Each row is a point on a landscape with many valleys, with its height.
A ball rolls from a point to whichever of its 2 nearest points has the largest drop for the distance, and stops where none of them is lower. Distance is the straight distance between rows; heights are no part of it.
doke (h 1.75): [153 133 139 100 135 120  89 131 138 134 104  97 109 140 105 134 109 129
 120 179  79 113]
refe (h 1.42): [154 132 161 118 116 128  97 141 121 125  96 122 121 118 108 108 109 126
 127 202 105 104]
feke (h 4.28): [155 109 117 121  83 120 132 149 120 127 108 154 115  93 164 106  71 153
 131 139 170 104]
rek (h 2.35): [173 170 143  85 110  78 106 176 148 157 161 144  91  70 130 115 101 140
  65 127 107 114]
seda (h 1.89): [115 119 103 101  85 162 141 142 131 104 127 148 164  75 166 128 130 169
 131  86 124 115]
Kipoz (h 3.62): [109 165 101 142 201  92 115  91 134 167 144  98  43 204  91 137 155 111
 152 136 132 103]
magog (h 4.41): [ 93  94 139 147  80 156 139 174 120 113 155 216 149  45 129 139 178 123
 141 111 133 157]
boted (h 5.85): [ 66 103 167 150 143 127 126 120 127  78  93 118 130 153 107 115 116  75
 204 126 147 187]
Nule (h 7.24): [127  88  99  90  88 133 120 133 113  93  74 128 135 117 154 126  97 170
 158 158 101 114]
kulos (h 3.19): [143 157 189 174 183 123  96 133 121 154 127 103 156 130  90 119 130  89
 100 161 126 142]
fama (h 6.38): [187 127 141 149 154 161 125 106 142 156 157 120 113 143 102 164 152  89
 117 141 115 109]
dobu (h 3.49): [175 104 138  98 102  90 115 148 114 132 123 130 129  98 138 148  92 127
 102 137  75 179]
gur (h 4.90): [145 106 150 129  69  71 134 178 132 116 132 180 100 109 155 117  73 115
 126 134 183 180]
Nel (h 3.89): [130 111 102 166 182  63 106  97 106 171 120  90  94 213 117 119  90 115
 129 138 163 146]
zovem (h 6.45): [143  93 127 156 119 170 124 114  94 129 138 154 201  85 141 145 154 148
 113 123  99 168]
dakal (h 2.25): [ 83 140 142 103  96 165  99 151 126  91 117 140 200  75 131 129 153 170
 127 146  80 153]
ratis (h 6.60): [112 110 141 157 143 177 110 101 106 115 125 127 204 128 117 142 171 147
 131 164  90 151]
sekar (h 2.08): [127 107 119  84  79 171 141 137 155  83 115 138 103 123 134 161 139 115
 177 125 110  99]
Duv (h 1.56): [100 116 114 122 110 152 137 138 131 107 124 129 168 112 147 130 139 135
 135  87 132 124]
zir (h 1.26): [142 102  69 108 136 116 139  87  96 138  99 108 105 182 144 150 140 180
 136 164  77 107]
Sodu (h 4.70): [159 132 114 111 156 120 111  87 117 148 129  94 170 141 128 141 131 170
  77 136  54 147]
kunu (h 3.66): [173  90 107 145  90 116 168 145 108 139 159 198 131  65 179 129 101 146
 100  83 159 156]
sigu (h 4.09): [137  91 177 147 100 168 134 123 124 102 137 181 107  95 115 146 152  72
 180 158 141 135]
Poda (h 2.44): [127  74  87 166 137 153 156  85  92 129 116 131 150 153 151 140 149 142
 153 126 142 111]
Rul (h 1.93): [131  73  83 145 138 116 140  95  79 127  88 109 157 159 154 133 120 164
 136 149 103 137]
das (h 3.38): [117 166 133 133 191 132 125  89 146 139 131  97  72 182  88 140 167 107
 156 155 118  97]
ker (h 1.92): [171 136 178 161 147 121 120 118 161 153 164 136  71 144  97 133 104  51
 140 130 182 152]
Lut (h 5.58): [ 82 171 170 108 141 131 125 148 176  92 114 108  97 132 107 126 125  80
 177 117 146 124]
Nure (h 2.82): [142 127 176 162 170 100  97 125 118 139 103 100 121 155  96 117  93  76
 137 169 135 158]
zusu (h 1.72): [ 79 104 155 139 103 137 102 147 109  97  86 146 162  89 132  86 116 134
 168 159 162 117]
suk (h 3.90): [172 154 143 115 105 154 121 151 120 140 136 165 141  65 139 114 129 176
  86 173 111  99]
sela (h 2.73): [155 153 135  91  99  85 139 166 138 140 159 153 131  59 160 125 110 150
  72  75 118 145]
Pufa (h 1.20): [186 136 178 149 132  95 121 160 149 157 171 158  71 121  95 152 111  61
 113 145 140 165]
dif (h 6.91): [ 73 134  81 100 139 138 154 107 113 100 116  93 176 166 143 143 163 174
 116  78  65 169]
Nofen (h 1.43): [ 77 120 165 121 118 132 116 127 128  82  80 125 119 127 122  91 114 111
 187 178 154 100]
keze (h 6.52): [211 137 123 133 144 171 116 108 145 174 163 130 105 131  99 145 141 123
  91 158 110  77]
nirab (h 5.57): [107 139 137 117 132 113 132 161 129 120 139  98 173 116 129 132 122 105
  97  49 106 200]
Kir (h 2.24): [107 173 101  82 141 105 105 126 146 135 112  82 140 135 138 108 118 194
  94 140 101  86]
teb (h 4.81): [135 132 124 120 111 110 113 119 139 130  94 124  68 155 114  59  76 125
 150 185 181  58]
rola (h 7.05): [ 83 113  74  90 115 115 144 113 106  98  94  99 178 135 166 117 125 191
 121  85  85 145]
lisi (h 3.95): [180 108 120  93 102 101 126 110  99 128 124 140 165  78 152 131 103 158
  81  91  58 188]
lin (h 6.85): [ 66 194 125 142 173 136 140  94 108 134 118 111 129 180 120 101 195 171
 129 180 149  69]
mus (h 2.50): [189 137 141 137 121  86  87 153 118 177 134 132  99 110 110  87  66 130
  78 166 139 116]
gura (h 7.16): [ 94 107  99  90 103 126 118 131 104  92  72 112 173 109 163 112 106 191
 138 139  93 127]
beva (h 5.17): [145 127 148 103  89  87 115 160 158 125 130 133  87 131 132 132  72  98
 139 125 168 155]
Gepok (h 1.09): [130 116 183 129 115 124 100 135 117 105  84 132 103 123 106  88  94 100
 163 212 138 107]
Tanar (h 3.25): [123 128 138 160 142 152 143 103 136 127 132 128 125 134 127 103 137 103
 147 130 192  74]
gom (h 6.70): [ 88 109 127 150 150 166 124 107 113  99 111 110 183 153 111 152 171 125
 147 131  85 167]
Fule (h 6.50): [ 93 137  87 125 140 113 162 118 146 137 138 101 118 172 148 133 135 125
 133  61 175 102]
zuf (h 0.74): [ 30 105  93 128 120 134 154 123 109  82  89 115 145 169 137 120 156 135
 183  94 143 133]
pof (h 1.98): [ 81 108 142 142 102 147  94 148  99 109  96 151 197  67 140  98 132 165
 139 154 132 141]
Kel (h 0.58): [150 117  65 100 157  94 113  89 117 160 127  91  82 189 125 163 131 161
 122 145  62 118]
nolu (h 2.46): [147 154 139 140 128 104 121 150 146 159 146 118 121 115 132 100  93 115
  99 106 190  97]
gele (h 3.54): [105 146 152 149 172 145 146  82 146 126 128 113  87 166 105 105 153  89
 164 151 173  77]
Sitig (h 3.10): [111 158 122 132 173 145 131 102 137 131 128  96 130 174 107 158 178 134
 132 150  96 109]
Keseg (h 6.93): [ 49 168 142 146 165 149 123 105 121 106 108 111 165 148 123  96 180 158
 146 165 153  83]
Losed (h 1.81): [145 146 102  63 132  92  78 130 151 145 116  88 101 136 121 120  94 170
 103 156  69  97]
bena (h 5.84): [158 115  67 126 126 146 163  95 127 148 140 128 148 118 178 131 118 177
 101  67 149  90]
Fut (h 1.38): [168 153 153 130 129 146 137 146 145 152 183 140 146  88 127 159 160 113
  79  99 113 135]
mufod (h 5.06): [143 154 124 100 165 111 102 124 150 148 146  78 148 138 113 155 130 130
  87 101  64 160]
Lipe (h 4.27): [102  80 146 148  80 178 132 143 122 104 139 196 140  76 115 147 172  94
 178 121 130 154]
pog (h 4.07): [179 120 117 115 103 140 132 146 114 138 116 162 124  71 163 111  91 170
 104 145 133 100]
runad (h 1.05): [ 61 124  86 121 130 122 158 109 100 104  95 114 130 177 154 133 161 164
 163 120 131 108]
Zul (h 2.88): [120 165 143 136 136  96 119 140 172 148 143 109  91 146 120  92  84  95
 123 108 221  92]
sog (h 2.57): [ 89 193 112 107 173 101 109 113 127 146 123  79 154 168 127 119 150 191
  88 153  94 107]
zazum (h 6.33): [114 119  71 129 147 111 162 105 130 146 144  93 130 173 150 148 132 135
 116  49 126 132]
zonan (h 2.19): [123 143 118 100  88 161 143 151 129 114 151 192 167  30 170 124 144 192
  96  89 110 133]
fata (h 1.78): [140 178 146 116 124 183 131 128 158 130 179 134 180  99 128 153 169 156
  86 119 105 114]
Led (h 5.51): [141 147  94 151 157 153 145  96 120 156 133 114 138 151 135 111 151 173
 105 145 151  60]
ganok (h 3.86): [119 160  95 153 204  77 101 104 119 182 146  83  79 199 100 122 132 124
 114 131 137 111]
vosu (h 3.51): [135 102 106 144 150  86 125 106 131 149 120  96  94 190 125 137  92 108
 141 122 148 144]
kima (h 6.64): [185 160 108 108 134 151 107 121 163 164 161 120  79 133  92 128 131 132
 101 154 121  54]
mopo (h 2.86): [149 140 117 149 118 149 151 133 143 150 153 141 126 107 151 113 115 126
 113  95 204  73]
Paf (h 4.51): [134 111 126 120  90 103 118 143 129 121  92 131 104 125 151  80  49 145
 144 156 194  95]
Dunin (h 3.26): [157 125 119 135  89 129 164 161 140 140 167 177 115  75 166 127 107 126
 111  76 192 113]
Zuzus (h 2.38): [162 131 169 177 176 113 107 103 144 162 142 109  86 167  85 113  94  62
 133 149 171 139]
Raf (h 2.75): [110 104 116 111 119 141 144 138 146  95 114 107 118 165 114 164 118  91
 165  84 100 181]
Pibit (h 3.65): [184 122 167 160 108 154 147 116 135 144 155 172  77 113 110  98 120  81
 138 161 199  84]
Diruz (h 2.01): [162 170 157 124 117  88 112 183 145 167 156 148  95  85 119  98 100 118
  79 141 157 107]
vofe (h 3.14): [123  98 110 129 141 112 132 113 134 117 106 101 107 185 124 155 108 100
 164 118 119 159]
pinu (h 2.42): [120 113 126  81  92 157 142 149 161  80 117 123 101 142 115 171 127  90
 177  98  92 152]
Vidat (h 5.74): [103 128 155 134 116 118 136 183 128 109 141 133 154 107 117 138 127  81
 120  64 128 214]
vuvif (h 5.39): [112 156 155  99 109 102 118 168 181 111 134 117  88 136 117 139  93  80
 152  96 151 155]
tiz (h 5.66): [167 130  75 136 144 160 154  89 130 158 142 126 134 136 157 132 137 176
  99 111 139  66]
Kop (h 1.32): [140 125  77  88 147 120 128 105 154 138 140  90  89 181 121 180 143 132
 132 102  64 127]
pitad (h 4.32): [178 119 108 109 133 119 124  92 106 145 123 123 176  97 160 127 104 182
  78 107  77 151]
Kizer (h 6.20): [160 102 142 148 132 172 146 114 139 126 154 132 126 142 115 178 157  76
 149 110 118 144]
rurun (h 1.74): [104 106 145  96  81 151 126 135 147  77  97 145 100 114 132 124 114 109
 193 155 144  98]
zanib (h 4.71): [131 103 154 130  78  91 148 187 123 109 144 199 115  83 147 129 112 112
 131 134 154 168]
Dev (h 2.43): [114 153 144 109  95 120 149 185 134 112 166 180 158  46 151 129 155 142
  86  82 118 153]
Lev (h 5.09): [148 139 104 140 142 125 129 100 137 159 122 122  68 170 107  79 111 129
 132 163 178  44]
goset (h 1.16): [ 44 117 102 120 108 157 145 147 136  88 116 118 174 130 137 118 152 135
 148  53 139 138]
lol (h 3.91): [178 101 172 156 106 164 142 126 121 125 143 186  86 104 109 129 139  78
 155 180 154 109]
kek (h 5.30): [146 153 100 166 165 145 146  84 121 174 131 122  87 177 105  78 151 136
 118 163 175  41]
tuzi (h 6.02): [129 126 183 172 153 158 136 125 142 115 151 134 132 128 100 157 151  48
 157 101 139 172]
boba (h 3.73): [155 131 174 152 115 136 114 162  94 131 125 176 160  62 124 111 142 151
  93 197 107 138]
zuvo (h 6.28): [140  47 105 146  91 152 136 122  82 117 122 153 175  91 145 143 124 132
 141 106 105 190]
firut (h 5.87): [ 89 116 170 165 128 145 128 160 120 104 139 147 162 103 105 139 150  66
 149  86 144 200]
Pefos (h 6.77): [ 78 195 105 133 174 113 140 100 120 150 127  99  94 186 122 111 183 155
 127 142 157  62]
tilez (h 5.34): [128 158 134  99 143 111 122 137 145 131 152  95 176 111 131 141 132 131
  73  62  75 178]
Goris (h 3.50): [152 136 192 172 147 117 100 155  97 146 128 141 175  88 111 107 131 112
  85 176 121 154]
Tar (h 6.65): [ 81 162  73 119 150  91 154 110 130 150 133 101  78 191 146 129 150 148
 139  92 173  80]
zuse (h 5.97): [112  76 156 160 105 119 118 133 112  97 104 141 137 141 126 122  93  80
 176 133 160 195]
zez (h 6.07): [156 107  78 105 110 137 161 108 139 137 151 116 142 127 162 150 116 145
 105  41 115 129]
Zupi (h 6.12): [128  62 129 145 103 130 128 133  95 101 105 132 157 126 133 140 107 104
 157 125 120 192]
Suda (h 2.87): [ 89 180 112 124 183 124 127 102 132 138 133  86 152 183 119 156 179 165
 108 135  80 135]
mupu (h 6.80): [ 75 122  99 117 151 144 141 117 113  93 100  90 161 176 120 160 171 140
 145 109  62 179]
Funan (h 5.72): [ 73 137 167 142 153 140 141 115 161  83 114 114 108 150 107 123 132  67
 198 107 159 147]
peda (h 3.03): [199 107 146 117 113  83  97 148 112 161 127 137 101 111 113 130  76 115
  96 169  97 153]
rago (h 4.55): [105 106 161 166 101 113 146 185 115 115 154 218 136  51 129 114 157 113
 126 146 158 153]
rogi (h 2.05): [112 175 147 114 116 185 114 128 144 110 149 135 197  92 127 137 159 182
 102 161 100 116]
vipeb (h 1.84): [174 137 163 137 132 106 125 161 139 152 166 143 116 111 110 162 127  78
 102 116 114 173]
tubot (h 1.39): [104 117  76 115 134 119 157  92  88 124 101 115  90 199 145 158 171 162
 171 148 104 106]

For each start below, name the point where the ball stops.
beva => nolu
Led => Pufa
gom => nolu
zuse => nolu
Dev => zuf
Keseg => Pufa
pog => Pufa
Lipe => nolu
lin => Pufa
keze => Diruz
Vidat => Diruz
pitad => Diruz
das => Gepok
